Each scene shows the same named points in several views. A view is turned or mirrored, and shifted as a whole, has a little noise and may leave points out.
(in the rows, 128 means zero)

Scene 1
View 1
j570: [ 95 119  96 177 182 160 101 133 139 103 144 132 135 105 107 110 122 103
  85 150 127 143 143 152 101 139 130 154  98 113 159]
j130: [105 124  95 153 155 149 121 134 124  88 115 130 138 115 100 122 111 140
  99 141 115 113 138 157 137 138 124 156 107 125 137]
j279: [ 95 118  89 146 166 119  91 138 141  82 129 125 118 105 119 124 143  98
  87 125 158 129 123 138  88 139 161 147  74  87 132]
j589: [119 148 109 140 164 140 135 115 105  98 101 115 151 107 106 123 118 145
 126 157 105 117 138 147  93 123 132 135 122 153 136]
j831: [100 118  94 169 163 167 115 138 130  97 126 138 142 116  95 115 102 132
  90 147 109 122 144 160 143 139 114 161 109 125 150]
j119: [109 125  90 131 137 127 129 136 117  71  95 128 138 125 104 136 113 157
 112 130 118  94 131 155 153 133 129 154 104 124 115]
j755: [128 160 116 127 163 134 151 106  92 102  89 105 155 105 112 122 119 150
 145 162  98 113 135 141  74 114 139 125 130 171 130]
j488: [ 93 112  92 169 173 149  96 140 144  92 140 134 126 109 109 115 124 103
  78 139 137 135 136 151 111 144 137 158  89 101 150]
j317: [102 127  97 164 173 158 114 131 129 100 129 130 140 108 101 113 115 125
  94 152 116 131 141 152 111 136 124 152 110 126 151]
j428: [118 153 114 154 174 164 147 110 101 110 106 118 158 108  98 113 105 149
 125 171  87 124 147 152  97 121 116 136 137 170 150]
j516: [112 132  97 153 147 164 145 129 108  92 100 133 154 123  89 122  93 167
 109 151  88 102 144 164 166 133 103 160 130 150 137]
j775: [104 127 101 172 176 169 121 128 126 103 128 130 146 109  94 109 106 132
  96 158 107 130 147 159 121 135 116 155 119 139 156]
j498: [114 143 107 157 178 160 131 118 111 108 118 120 153 103 101 112 112 133
 115 167  98 131 144 148  90 124 123 139 125 158 152]
j869: [ 89 106  86 180 168 171 100 148 144  91 142 146 134 116  94 111 106 120
  73 142 122 128 142 162 154 150 114 173  96 105 152]
j984: [104 134 100 165 174 163 123 126 120 103 123 126 146 109 100 113 111 130
 102 156 107 128 144 155 112 131 122 148 116 141 152]
j213: [110 135 101 154 172 147 123 125 120  97 119 123 142 105 106 115 119 127
 106 152 119 126 137 147  96 129 136 143 109 135 144]
j835: [ 99 129 101 170 188 151 102 125 134 109 141 123 135  97 110 109 133  97
  93 156 130 151 140 142  68 131 143 142  97 118 159]
j58: [ 97 118  91 153 174 128  90 134 143  89 137 125 120 105 120 119 142  92
  83 131 155 136 129 140  82 139 158 150  79  96 139]
j102: [ 97 121  99 200 185 204 122 134 134 118 144 144 156 112  78 100  88 133
  83 172  81 140 158 172 148 138  91 167 130 144 177]
View 2
j488: [104 163 148 109 137 119 157 133 129 172 146 157 146 108 118 106 137  95
 138 165 121 117 113 115 151 128 132 125 110 157 138]
j213: [135 156 116 104 138 133 143 134 134 119 144 152 132 128 126 103 138 109
 142 154 130 106 120 117 145 149 146 142 114 143 138]
j130: [123 145 127 110 141 136 159 132 137 128 158 140 125 100 116  99 122 113
 140 134 122 104 124 124 151 160 129 131 102 140 146]
j58: [104 193 149 107 123 123 142 126 116 169 138 168 157 133 113 111 140 110
 141 178 120 124 116 113 165 125 124 127 125 165 120]
j102: [135  89 115 103 158 116 181 159 167 148 163 146 117  86 138  94 145  64
 124 144 131  94 102 104 106 142 172 141  91 132 169]
j755: [173 161  79  93 140 157 122 123 135  47 146 142 110 152 136 101 127 143
 144 127 140  94 140 122 148 184 153 160 125 122 137]
j317: [128 143 125 106 141 128 156 136 138 138 150 151 132 115 126 103 138  96
 136 151 127 106 114 114 141 145 145 136 108 143 145]
j119: [122 157 125 116 137 150 152 122 129 112 166 127 123  99 104 101 104 135
 146 113 116 103 139 134 173 179 112 125 100 134 145]
j835: [126 171 130  99 133 118 139 135 131 151 132 172 146 139 133 108 155  97
 136 184 132 116 108 105 139 124 154 145 128 158 127]
j428: [162 126  90  97 147 135 148 139 149  90 154 146 113 123 141  97 137 106
 136 134 136  91 123 113 123 167 166 153 110 127 154]
j570: [118 151 132 104 138 118 156 139 138 163 143 163 142 118 127 103 147  87
 135 171 126 111 108 108 137 129 147 138 115 153 140]
j279: [ 98 198 152 111 121 127 142 123 111 168 140 159 158 131 108 111 134 117
 146 171 116 125 119 121 174 131 117 124 124 164 120]
j984: [139 137 113 102 143 131 152 137 142 122 150 150 125 118 132 100 138 100
 137 147 132 103 116 114 134 153 153 143 109 137 146]
j831: [121 130 127 109 148 127 169 142 146 144 160 141 127  94 120  99 132  94
 137 137 125 100 114 118 137 151 142 133  99 141 157]
j775: [135 130 115 103 146 126 159 142 148 130 152 148 127 105 130 101 139  92
 133 146 130 101 114 112 127 146 156 139 104 138 152]
j589: [154 155  98  99 140 146 135 128 135  84 148 146 121 135 132 102 129 128
 142 139 131 101 131 122 147 167 146 151 119 132 138]
View 3
j755: [170 116 135 111 119 147 133  84 115 113  90 165 153 100 104 171 184 108
 113 136  80 130 171 122 111  84  57 146  97 138 148]
j516: [153 109  99 142 138 110 126  62 135 110  99 191 183 114 116 128 133 113
 124 108 100 116 148 108 133 141  76  84 112 148 149]
j119: [148 106  84 142 139 140 127  88 147 114 117 175 166 129 115 160 148 109
  85  95 113  93 137 127 123 142 124 124 137 166 124]
j213: [144 129 112 106 133 132 142 112 121 132 106 149 154 111 111 140 150 142
 127 120 105 109 153 113 132 105  97 127 108 156 135]
j488: [123 132  91 102 142 128 147 141 128 144 120 134 147 123 111 126 128 164
 128 102 127  85 136 113 144 121 132 121 120 172 120]
j869: [120 125  77 117 150 106 140 120 133 139 119 152 165 123 117 108 108 162
 140  98 130  90 132 103 153 146 129  89 121 170 126]
j279: [126 130  93  98 140 156 147 154 130 146 127 120 133 128 110 152 151 158
  99 103 125  74 137 124 132 109 147 155 128 178 106]
j317: [136 128 103 107 137 123 143 117 125 135 108 148 157 111 110 127 136 153
 134 114 113 103 150 112 138 114 103 111 110 158 134]
j428: [157 122 120 112 129 115 135  82 118 118  93 171 168 101 109 132 147 128
 146 130  92 129 163 106 132 104  60 105  95 137 155]
j102: [133 132 100 108 144  83 141  96 119 134 100 167 180 105 113  88 102 162
 175 116 115 119 152  90 156 134  81  64  97 148 155]
j589: [157 119 121 113 127 137 134  93 119 117  98 163 157 107 108 154 164 123
 119 125  93 118 163 119 121 101  76 132 103 144 143]
j58: [123 135  96  94 141 150 150 157 125 148 125 120 133 125 110 146 146 168
 113 108 127  80 140 122 136 102 142 150 125 180 109]
j130: [140 118  95 126 139 125 133  99 134 122 110 165 164 120 114 136 137 133
 115 105 111 101 144 115 134 129 106 108 120 162 134]
j498: [151 128 121 104 129 125 141 101 112 126  96 156 159 103 106 136 150 139
 140 131  97 123 164 110 130  96  72 119  97 142 148]
j570: [124 135 100  94 142 121 148 138 120 142 113 135 150 116 111 122 129 169
 143 113 122  95 147 108 145 111 116 117 109 164 128]
j831: [133 123  93 119 144 111 139 105 129 128 111 162 168 116 114 120 121 145
 136 107 118 103 144 107 144 134 109  95 115 160 137]
j775: [140 127 106 107 140 110 141 104 121 130 102 158 163 112 112 119 131 152
 144 114 111 110 151 105 143 119  92 101 104 152 140]
j984: [141 126 108 107 135 119 139 106 121 127 105 159 161 109 112 128 138 144
 138 120 106 111 154 109 138 113  91 107 105 151 140]
j835: [130 141 114  83 137 134 148 150 113 149 111 122 138 111 108 132 147 172
 141 124 114 101 155 112 138  92 111 137 105 161 126]
View 4
j213: [125 111 103 130  98 154 121  92 156 118 123 113  99  97 143  77 122 114
 153 134 144 123 107 139 160 157 133 140 133 136 121]
j317: [129 112 108 128 101 160 125  94 157 116 120 112  99  95 137  77 120 111
 146 126 145 121 113 140 167 153 124 143 127 137 121]
j130: [141 115 111 134 120 150 141  87 150 122 118 122 100  94 137  78 115 107
 138 121 138 107 129 133 156 145 113 151 121 130 117]
j831: [136 110 118 131 120 173 133  68 154 120 112 115  99 100 138  74 117 106
 139 111 136  99 125 138 175 153 105 149 108 133 119]
j570: [116 114 109 132 112 174 105  55 163 136 112 111  91 110 149  75 143 105
 157 122 141 107 101 141 163 177 120 122 125 132 124]
j279: [116 134  85 146 122 123 108  64 157 165 124 128  89 116 154  82 157 100
 154 138 143 101 108 126 110 175 121 110 152 118 122]
j498: [121 101 108 121  81 170 118 108 162  99 124 101 101  89 139  76 110 119
 154 138 147 140  99 147 179 152 140 149 126 148 120]
j102: [134  91 138 120 110 223 123  58 157 100 100  97  97  98 137  73 111 108
 144  97 134 107 114 151 222 160 100 155  81 146 121]
j755: [126 106  95 124  66 133 133 153 157  89 141 108 107  78 129  79  95 127
 156 154 154 160 103 142 162 134 162 157 153 150 117]
j516: [155 103 124 128 114 162 161 108 146  95 115 115 106  79 124  76  86 112
 129 109 141 115 146 139 182 125 112 176 104 139 115]
j428: [134  97 115 120  85 176 132 117 159  86 122 101 104  84 128  75  96 119
 148 127 144 139 108 149 195 142 135 163 116 152 118]
j589: [129 108 102 127  85 143 134 126 157 101 132 113 105  85 132  76 104 119
 150 142 148 139 109 136 160 141 145 152 137 146 118]
j869: [137 114 122 135 136 180 128  42 152 139  99 116  93 108 141  76 130  98
 140 100 133  82 129 136 168 164  91 137 101 126 122]
j984: [128 105 115 128  99 172 125  90 157 112 118 108  99  94 137  77 117 113
 150 126 143 122 110 141 176 153 126 147 121 140 123]
j488: [122 120 105 136 125 158 112  54 157 149 112 120  91 113 151  77 148 103
 152 122 137  94 111 135 148 172 110 121 128 125 125]
j775: [131 105 120 127 102 178 126  79 157 112 112 108  97  96 138  74 118 108
 147 118 141 115 112 142 183 158 115 148 111 140 120]
j119: [152 120 105 139 123 122 161 108 145 122 128 131 104  87 128  82 101 106
 127 121 141 107 147 127 136 131 116 160 130 127 113]
View 5
j755: [184 106  91 138 120 111 164  84 147 130 192 122 167 116 126 139 158 142
 102 172 130  84 101 129 216 105 131 208 158  98 106]
j498: [163 116 118 132 123 111 151 102 139 162 167 140 144 120 116 129 153 137
 133 155 125  82 109 128 183 106 142 185 141 109 119]
j775: [145 128 122 122 130 119 150 115 139 171 146 132 121 121 112 120 150 140
 154 141 140  91 116 131 170 100 142 157 127 115 123]
j516: [119 120  84 105 127 116 202 121 145 174 137 101 132 118 104 124 157 151
 129 152 155 102 119 132 201  97 123 152 148 119 115]
j835: [186 132 142 137 137 128 103  93 130 130 165 149 117 125 129 119 150 131
 164 131 140  81 111 135 151 105 154 172 109  97 125]
j317: [156 129 123 121 133 123 141 108 136 152 148 130 116 122 116 117 149 140
 156 138 149  94 116 135 166 102 141 156 122 109 122]
j984: [153 124 119 123 130 120 153 112 136 161 152 131 127 121 112 121 153 138
 147 147 145  90 114 131 175 103 140 166 130 110 119]
j119: [149 131  74 108 145 132 180 106 144 116 149  81 117 123 121 125 162 157
 134 147 189 109 116 135 199  96 118 153 138 106 112]
j869: [132 142 125 105 143 131 146 124 132 158 118 116  89 124 109 110 148 143
 179 122 174 103 124 138 147 100 140 129 108 117 129]
j488: [165 141 127 120 147 135 118 105 130 127 144 125  96 127 122 111 149 141
 174 123 168  97 119 141 146 101 142 144 104 102 129]
j58: [192 143 126 130 157 139  98  90 130  95 160 127  95 128 133 112 151 137
 171 123 174  97 113 138 147 103 144 158  98  91 123]
j831: [137 132 113 115 134 123 158 120 133 163 133 120 110 123 110 115 153 144
 158 136 159  99 122 134 166  99 138 143 123 116 121]
j570: [174 137 142 130 142 129 108 103 129 136 153 143 106 127 120 114 147 134
 173 126 151  90 115 137 142 103 152 157 103 103 129]
j130: [149 130 101 114 139 125 165 109 139 140 144 109 116 123 115 119 155 146
 144 140 166 101 117 135 180  99 132 151 129 107 118]
j279: [193 144 116 128 160 143 102  85 130  80 160 115  96 126 135 113 157 141
 170 124 185 100 111 143 151 102 139 156 101  89 123]
j213: [167 125 113 129 133 121 141  99 138 139 163 129 129 121 121 126 155 140
 144 146 148  92 112 134 176 101 139 172 131 103 119]

Which points are out of place in each view (at most two, in the order of its rows)? Write - if all are in place.
view 1 -> j428
view 2 -> j755
view 3 -> j119
view 4 -> j317
view 5 -> j570

Scene 2
View 1
j502: [127 111 145 125 155 102 114  99 103 127 171 139 122 150 141 125 118 154
 143 178 107 100  74 127  97 116  94  99 165 112 131]
j969: [118 144 103 138 158 102 132  90 118 155 134 122 146 127 174 138 114 145
  74 133 110 128 104 143 108 142 119 107 138 129 122]
j281: [118 124 102 117 150 113 128  90 128 136 147 125 130 133 145 120 116 141
 108 141 123 106  96 132  90 130 112 108 157 130 123]
j344: [134 119 134 139 148 113 116  94 114 155 131 123 129 135 166 134 123 154
 106 150 111 115  86 138 120 142 113 112 135 119 124]
j581: [ 94 160  97 122 179  74 137  93  96 137 181 139 153 132 156 145 103 140
  84 152  92 126  96 140  83 113 100  87 175 125 130]
j73: [140 116 173 150 161  93 107  99  80 156 158 138 126 149 166 142 121 164
 130 185  89 117  64 138 131 131  95  99 137 100 130]
j181: [127 117 107 126 141 124 126  90 136 144 125 115 128 130 157 119 123 146
 107 133 127 106  96 136 104 144 120 118 140 132 119]
j59: [164  81 160 146 121 148 100  93 134 165  92 111 108 141 171 114 141 167
 131 146 135  99  79 132 142 166 127 132 102 118 114]
j647: [124 107  98 110 132 135 128  90 152 128 130 113 122 130 141 105 124 141
 118 126 145  93  99 129  89 141 122 122 151 138 114]
j882: [120 120 107 117 144 119 124  92 130 133 143 122 126 134 148 119 118 143
 113 137 127 104  95 132  92 130 112 109 157 129 122]
j139: [117 133 120 126 162  94 124  95 107 136 163 134 135 136 154 133 114 147
 107 157 104 113  88 135  98 123 103 100 158 119 131]
j728: [163  70 162 132 119 150  98  95 142 143 111 112  99 147 150 104 140 165
 158 156 141  85  73 124 128 154 117 129 123 118 117]
View 2
j728: [118 119 121  87 110 102 142 107 127 130  81 167  76 170 168 112 137 122
 137 135 117 161 131  99 134 148 131 140 149 138  88]
j281: [117 130 137 126 135  94 116 138 119 141 133  77  76 125 159 138 144 132
  98 137 121 143 132 121 144 109 142 143 111 117 114]
j882: [118 127 133 121 129  92 118 134 121 139 129  84  78 128 163 136 146 131
 104 138 120 148 132 117 141 110 140 137 113 118 113]
j502: [114 160 140 137 154  71 110 136 124 114 128 107  54 162 142 148 129 138
 103 155 130 142 138 125 144 126 141 168 128 122  83]
j969: [116 121 146 107 149 114 123 154 110 147 118  68  73  87 140 148 130 124
  88 134 101 127 113 115 116  94 147 127 106 120 115]
j59: [116 108 126  71 115 120 149 118 121 138  67 164  76 145 152 116 129 114
 132 130  99 149 115  95 114 138 137 126 147 137  91]
j181: [119 117 132 106 126 104 128 134 115 144 116  91  81 117 163 132 143 124
 106 130 111 146 123 110 133 110 140 129 116 121 113]
j73: [108 160 151 112 171  89 123 151 118 109 103 130  38 147 114 157 104 127
 102 159 110 124 118 118 115 125 146 164 136 132  64]
j139: [113 145 146 130 156  87 114 147 115 130 131  79  59 124 137 151 128 133
  92 149 118 131 129 123 131 107 143 153 113 119  99]
j647: [121 113 124 115 112  96 123 121 119 151 127  87  92 131 182 120 158 129
 110 127 122 157 134 110 147 113 137 130 113 118 124]
j581: [114 152 153 145 172  86 101 163 109 129 155  37  57 100 130 169 129 138
  72 154 122 121 126 134 133  88 148 153  95 112 109]
View 3
j59: [136 139  88 121 139 148 142 133 187  81 112 131 167  65 128 135 132 110
 145 105 165 154 152 112  81 123 191 122 168  83 173]
j728: [130 154  88 117 148 152 149 135 158  64 104 139 169  58 143 156 138 127
 139 113 158 124 155  97  76 112 203 113 154  78 179]
j139: [173 103 122 117 148 120 127 161 117 122 116 131 131 110  99 104 107  98
 153 165  98 143 140 112 122 119 145 135 175 107 170]
j73: [147  99 111  91 166 132 117 136 149 122  95 148 157 130  90 116  89 127
 143 162 115 159 157  86  82 130 159 130 173  93 162]
j281: [179 116 120 129 139 125 140 168 112 108 122 126 124  85 113 107 123  91
 154 152 107 133 136 122 129 109 154 132 172 104 176]
j581: [192  83 134 118 143 109 121 176 104 143 121 126 114 126  82  84  97  81
 161 181  76 151 129 121 140 121 123 140 184 119 166]
j502: [159 113 122 106 167 128 131 157 101 109  97 145 142 112 108 121 105 124
 146 174  95 118 151  88 103 111 157 123 163  98 167]
j969: [179 101 115 127 128 120 130 162 153 124 131 118 130  96  94  89 116  74
 160 137 118 167 131 135 131 125 145 137 188 112 170]
j344: [156 113 103 119 136 134 135 147 163 109 118 125 149  90 108 113 120  97
 151 128 135 162 143 120 105 125 165 128 176  98 172]
j181: [169 123 109 134 131 128 143 159 138 100 127 122 135  75 117 111 129  86
 156 130 128 142 133 128 123 114 159 128 174 102 174]
j882: [172 121 116 129 138 125 140 167 117 105 122 124 130  82 118 114 127  93
 155 148 111 129 136 121 127 111 158 129 171 103 176]
j647: [174 136 113 140 131 129 153 171 116  90 128 118 127  59 130 118 139  87
 154 133 120 119 133 127 132 104 165 123 167 103 181]
View 4
j73: [116 113 100 137  71 101 143  86 149  88 101 118  85 108  87 158 113 133
  73 167 168  96 149 134  89 120  79  96 124  91 136]
j647: [101 151 109  94 150 145 115 113 119 135 111 144 133 119  80 131 146 174
 108 164 120 125 139 119 118 143 125 118 145  96 171]
j969: [142 116 115 103 134 108 136  87 113 120 131 120 108 102  88 133 128 145
 106 173 141  93 152 110 138 138 139 116 142  96 127]
j882: [112 138 105 105 135 133 124 103 127 133 110 139 113 110  81 133 149 157
 103 163 138 119 146 116 115 130 121 115 140  94 153]
j502: [102 130  91 136  95 129 132 102 156 119  90 143  89 107  79 140 151 144
  79 148 165 124 147 127  85 107  89 110 126  87 152]
j181: [115 139 111  98 136 126 123 102 118 121 117 129 123 119  86 138 131 161
 102 173 125 110 146 122 119 142 125 113 146  97 157]
j139: [125 120 102 122 117 120 137  95 138 126 111 132  91  99  79 133 147 143
  93 161 160 109 151 115 112 115 115 117 129  90 134]
j344: [117 127 112 105 114 109 131  93 124  95 120 118 117 121  86 149 111 153
  92 177 131  99 147 129 112 150 108 101 142  98 151]
j581: [148 107 102 125 124 119 148  89 133 151 113 135  75  82  83 122 169 130
 101 158 179 104 160 100 132 102 138 128 124  86 107]
j728: [ 73 159 105 103 104 130 111 110 136  78  98 128 140 144  81 164 103 174
  82 173 111 121 133 148  76 160  74  90 144  98 195]
j59: [ 92 147 115  93 108 112 116 101 125  65 115 114 141 143  87 167  80 170
  87 183 103 103 137 147  92 171  85  88 150 103 183]
View 5
j139: [ 95 140  96 143 147 112 160 128 151 124 131 136 125 137 121 188 116 122
 129 129 107 167 127 137 124 128 102 112 107 107 116]
j728: [113 108 150 162 158 167 123 147 181 112 141 128 171 149 161 156 119 157
 169 170 120 181 138 210  87  98  93 107  71 106 140]
j344: [ 89 124 117 159 147 147 142 136 165 109 137 135 147 147 140 153 105 135
 149 137 102 155 115 172 120 135 111 110  95 120 127]
j882: [116 137 124 128 144 123 149 135 157 128 128 150 142 146 122 182 126 134
 144 147 112 185 145 147 111 119 100 111  92 115 123]
j647: [124 140 141 114 139 135 144 140 156 123 124 168 158 160 114 161 126 144
 154 155 106 181 149 149 109 131 111 111  80 136 133]
j281: [110 144 117 125 140 120 155 133 152 126 129 156 139 146 115 178 125 132
 138 140 107 172 139 139 120 130 108 110  95 121 122]
j969: [ 86 144 103 143 140 128 154 127 155 114 134 153 136 149 115 154 104 125
 135 121  87 143 114 139 134 159 122 111 104 135 119]
j59: [ 97 106 142 170 156 177 117 146 180 100 140 131 171 151 160 135 103 153
 168 154 104 160 120 212  97 121 109 109  76 120 138]
j581: [ 90 157  79 127 138  89 179 118 140 131 128 143 108 134 105 201 119 106
 113 113 101 162 126 103 143 144 104 113 121 116 106]
j181: [105 135 129 133 141 137 145 135 159 118 131 155 151 153 120 157 116 138
 147 145 100 167 132 153 116 137 115 112  89 129 124]
j502: [106 131 101 153 154 111 155 135 161 131 133 120 124 128 139 208 129 124
 130 143 126 185 141 151 109  92  81 106 101  88 118]
View 6
j139: [147 121 146 146 109 122 104  86 108  95 139 133 136 144 107 141 148 129
 140 129 132 166 160  96 138 161 163 127 104 130 131]
j181: [154 117 126 146 106 109 104  98  89 119 124 126 131 152 105 155 149  89
 156 135 126 158 142 122 113 126 152 118 106 122 128]
j73: [123  77 150 134 117 114 109  90 109 107 165 143 128 125 119 105 156 159
 150 104 129 137 172 105 152 165 146 100 100 129 107]
j344: [144 102 130 140 106 100 108 101  88 123 144 129 131 143 114 128 148 103
 164 120 125 144 146 126 120 124 138 106 102 120 122]
j882: [156 118 131 147 113 123  97  91 100 112 116 129 132 152  99 166 153  95
 146 141 128 163 154 114 123 140 167 127 108 124 129]
j281: [157 122 134 148 110 123 102  91 102 105 119 129 134 152 101 165 149 102
 143 143 131 167 153 106 126 146 169 130 106 125 130]
j647: [161 115 117 147 112 120  98  99  92 120 101 126 131 162  96 184 153  72
 149 151 122 160 147 129 113 125 172 125 109 117 129]
j59: [132  62 112 134 119  98 103 117  78 151 134 133 121 139 115 130 156  84
 185 116 113 110 149 159 107 104 138  79 104 111 100]
j581: [158 155 160 152  96 125 108  75 110  76 147 129 144 147 107 143 138 141
 124 132 144 196 158  70 148 171 161 149 102 141 152]
j502: [138  86 139 140 127 136  95  85 115 102 130 143 130 139 104 147 165 141
 137 130 128 147 181 104 150 174 184 115 106 128 112]
j969: [156 143 140 152  94  99 113  95  91 102 146 124 137 150 116 137 134 105
 151 125 135 174 136 102 118 127 134 128 105 129 142]

Which points are out of place in each view (at most two, in the order of its rows)? Write - if all are in place.
view 1 -> j344
view 2 -> -
view 3 -> j728
view 4 -> -
view 5 -> j882
view 6 -> -
